Each scene shows the same named points in several views. A view is turned or mirrored, and shifted as a whole, has a little noise and may leave points out.
In the rows, zero is written as 128.

Scene 1
View 1
Q_791: [154 174 137 122  91 101 153 160 129 156 118 134  95 114  92 126  99 128
 168 138  74 132 123 199 167 179 166 139 119]
Q_559: [149 150 163 111  98 109 166 153 132 159 128 126  79 113 103 136 113 112
 141 133  82 119 116 171 173 158 162 145 123]
Q_204: [122 152 165 141 104 122 167 141 103 157 121 123  82 115 103 147 121 110
 162 120 104 132 158 134 156 180 171 149 133]
Q_879: [159 161 136 106  88 104 152 149 145 164 120 129  97 109  93 126 107 120
 152 144  79 133  96 211 180 160 148 134 113]
Q_437: [138 142 195 103 156 169 169 102 103 154 128 119 121 128 132 102 146 139
 124 125 178 154 101 114 136 120 144 120 120]
Q_893: [120 150 162 148  90 113 169 150 101 156 121 123  69 112  99 162 118 105
 170 117  89 124 173 132 156 192 180 160 134]
Q_558: [127 161 161 134 120 138 159 129  99 152 119 126 104 120 109 129 126 131
 165 125 128 149 145 139 143 166 168 135 129]
Q_845: [175 193 105 118  72  80 140 178 151 152 114 144  96 111  73 119  80 134
 183 147  37 128 104 252 183 192 169 141 118]
Q_435: [133 166 197 132 158 163 175 123  70 132 127 125 114 134 125 108 129 154
 161 114 165 145 148  97 118 160 183 132 138]
Q_496: [106 140 165 132 138 165 158  87 102 171 105 119 124 119 117 129 158 122
 151 125 182 170 135 118 141 142 137 118 120]
Q_642: [130 164 166 131 131 145 163 121  94 149 116 128 115 127 111 117 131 140
 167 124 144 152 143 135 139 165 168 130 128]
Q_597: [126 133 168 108 118 149 159 102 128 176 117 116 107 112 116 127 146 111
 128 134 149 152 103 143 163 128 128 126 112]
View 2
Q_437: [ 96 128 128  80 155 134 150 112  77 124  88  90 162 122 135 178 140 136
 147 113 101 144  82  90 162  48 142 113 115]
Q_597: [101 136 132  91 130 142 112  94  86 115  80 130 160 136 123 148 136 145
 139 116 114 141 123 117 151  60 124 117 125]
Q_204: [122 104 130  79 116 125 125 115 115 138 119 146 123 130 136 149 146 124
 125 152 119 121 104 163 104 121 131  88 165]
Q_642: [127 107 140  75 132 134 149 111 111 133 116 124 133 116 153 173 138 125
 137 146 118 126  82 119 145  87 121  79 146]
Q_496: [105 139 141  72 119 120 158 103  83 119  82 123 149 115 132 177 122 121
 157 130 128 150  97 113 142  40 116  83 120]
Q_435: [119 104 129  59 148 122 184 124  98 140 120  90 134 107 156 195 143 113
 146 144 106 134  53 111 138  87 143  81 138]
Q_558: [126  99 134  80 128 134 132 116 117 138 125 133 129 125 146 159 147 130
 127 150 116 118  91 140 127 110 129  87 155]
Q_791: [139  87 145 109 127 164  85  97 144 134 134 164 128 143 158 133 157 156
 103 157 121  98 117 147 147 128 108  99 170]
Q_879: [133  96 142 120 131 171  65  92 136 128 124 167 143 152 149 123 156 167
 102 144 116 104 131 138 158 115 110 119 162]
Q_845: [161  67 152 134 128 192  44  89 173 133 154 189 123 156 177 111 164 175
  81 169 127  74 131 144 168 148  87 103 189]
View 3
Q_559: [126  70 155  80 132 177 116 186 129 176 140 146 109 155 174 127 137 145
 130 149 147 118 128 101 127  91 152 141 125]
Q_845: [ 95  46 169 135  99 207  98 217 134 198 148 176 126 116 185 149  83 127
 138 123 213 146 167  60 168  77 189 145 121]
Q_558: [162  94 138  83 135 183 124 146 131 172 120 128 101 127 162 136 124 140
 120 115 159 123 131 115 148 135 113 152 144]
Q_893: [147  93 123  82 114 162 100 162 145 163 102 123  72 139 177 137 135 151
 158 132 140 130 111 103 157 125 125 143 149]
Q_437: [181 119 148  68 191 187 159 112 109 162 159 116 147 128 136 130 144 124
  63 100 135  99 139 150 102 147  88 160 139]
Q_496: [168 134 122  95 172 162 131 111 135 146 150 111 139  98 139 150 150 116
  88  79 117 107 136 141 116 164  86 157 150]
Q_435: [204 113 135  60 159 195 151 103 113 169 110 101 100 131 146 131 121 141
  87 103 158 117 125 143 147 164  72 163 158]
Q_791: [121  71 151 112 120 192 111 184 135 186 136 153 119 124 172 144 108 133
 131 118 179 135 149  87 151 101 156 146 132]
Q_204: [150  97 126  83 125 168 111 154 140 165 117 126  91 132 170 138 134 145
 139 121 143 126 120 111 149 128 122 148 146]
Q_597: [142 112 141  92 174 166 128 146 127 156 172 130 151 118 145 143 156 116
  87 104 122 101 139 132  96 127 117 154 134]
Q_879: [111  68 160 115 133 191 112 192 131 181 161 159 137 123 169 142 121 124
 116 123 168 127 157  87 133  89 165 147 122]
Q_642: [171 111 137  88 148 186 131 128 126 165 127 121 115 115 151 144 121 129
 102  97 158 120 137 124 146 146 101 158 151]
View 4
Q_879: [ 76 136 160 142 160  83 156 105 166 109 122 156 159 128  78 120  94 140
 113 168  71 123  74 137 100 172  83 115 147]
Q_496: [150 118 118  44 147 103 137 115 106 104  90 117 129 110 124 124  80 153
 118  94 150 191 116 129 146 119 121 141 152]
Q_204: [134 100 164 108 138  95 164 154 158 113  83 145 129 111 125 114  87 142
 131 152 112 105  81 150 129 139  98 130 132]
Q_437: [134 116  92  61 143 102 165 105 106 101 110 144 137 112 129 145  96 144
 111 119 119 198 120 105 157 114 129 145 154]
Q_642: [140  96 135  88 140  77 161 126 129 111  98 134 132 121 116 134 118 138
 126 135 138 138  94 137 142 128 110 123 142]
Q_845: [ 63 128 180 184 160  48 155 106 182 116 135 164 167 148  53 123 123 121
 117 196  73  84  47 156  84 192  68  88 145]
Q_893: [140  93 176 116 134  94 167 171 168 116  74 149 124 106 130 108  83 141
 134 161 109  80  77 158 128 141  92 129 127]
Q_791: [ 93 117 167 144 152  71 162 120 165 114 115 157 151 130  84 124 104 132
 120 174  89 105  67 151 107 167  86 108 139]
Q_559: [ 97 123 154 128 147  95 171 130 166 112 109 165 145 115 106 119  80 140
 119 171  69 118  80 132 115 154  94 130 139]
Q_558: [134  97 144 105 136  81 166 139 147 112  95 147 131 119 117 130 109 138
 127 154 120 119  88 139 135 133 101 123 138]
View 5
Q_437: [162  80 169 143 181 143 187 103  90 143 177 115  93 131 130 122 115 157
  88 100 114 112 116  82  88 110 102 134  78]
Q_791: [ 99 100 132  98 132 119 154 109 153  78  95 148 120 116 169 164 104 156
 147 113  97 145  87  99 128 105 153 144 153]
Q_597: [127  95 148 119 166 143 154 115 102 102 167 135 118 117 152 126  97 150
  85 107 107 108 129  81  89 137 101 131 108]
Q_559: [106  92 138 119 140 118 148 109 140  94 113 150 127 117 171 161 104 129
 114 108 117 124  97  78 134 121 146 142 157]
Q_204: [122 100 147 105 145  90 141  95 118 106 123 138 131 137 136 132 107 112
 117 109 121 143  84 104 116 102 152 109 142]
Q_845: [ 75 103 119  83 114 128 153 114 188  48  63 158 124  95 200 190  98 181
 175 120  79 153  81  98 143 106 168 167 172]
Q_558: [131  97 154 109 152 106 160  95 117 111 124 129 117 134 134 135 113 134
 125 107 110 143  83 104 115  92 146 118 126]
Q_435: [174  84 180 130 175 106 195  84  92 157 150 104  89 151  96 123 130 149
 126 103 110 144  82 112  90  63 135 114  72]
Q_893: [117 103 142  96 142  81 129  93 120 102 115 142 138 142 132 133 110  96
 122 110 126 150  74 108 129  96 163  99 158]
Q_642: [146  96 159 108 161 114 170  96 108 118 138 121 103 136 121 130 112 152
 126 110 105 142  91 112  94  91 137 119 102]

Which points are out of place in each view (at most two, in the order of its rows)? Write none if all are in place.
view 1 -> Q_558
view 2 -> none
view 3 -> Q_559
view 4 -> Q_496
view 5 -> Q_435
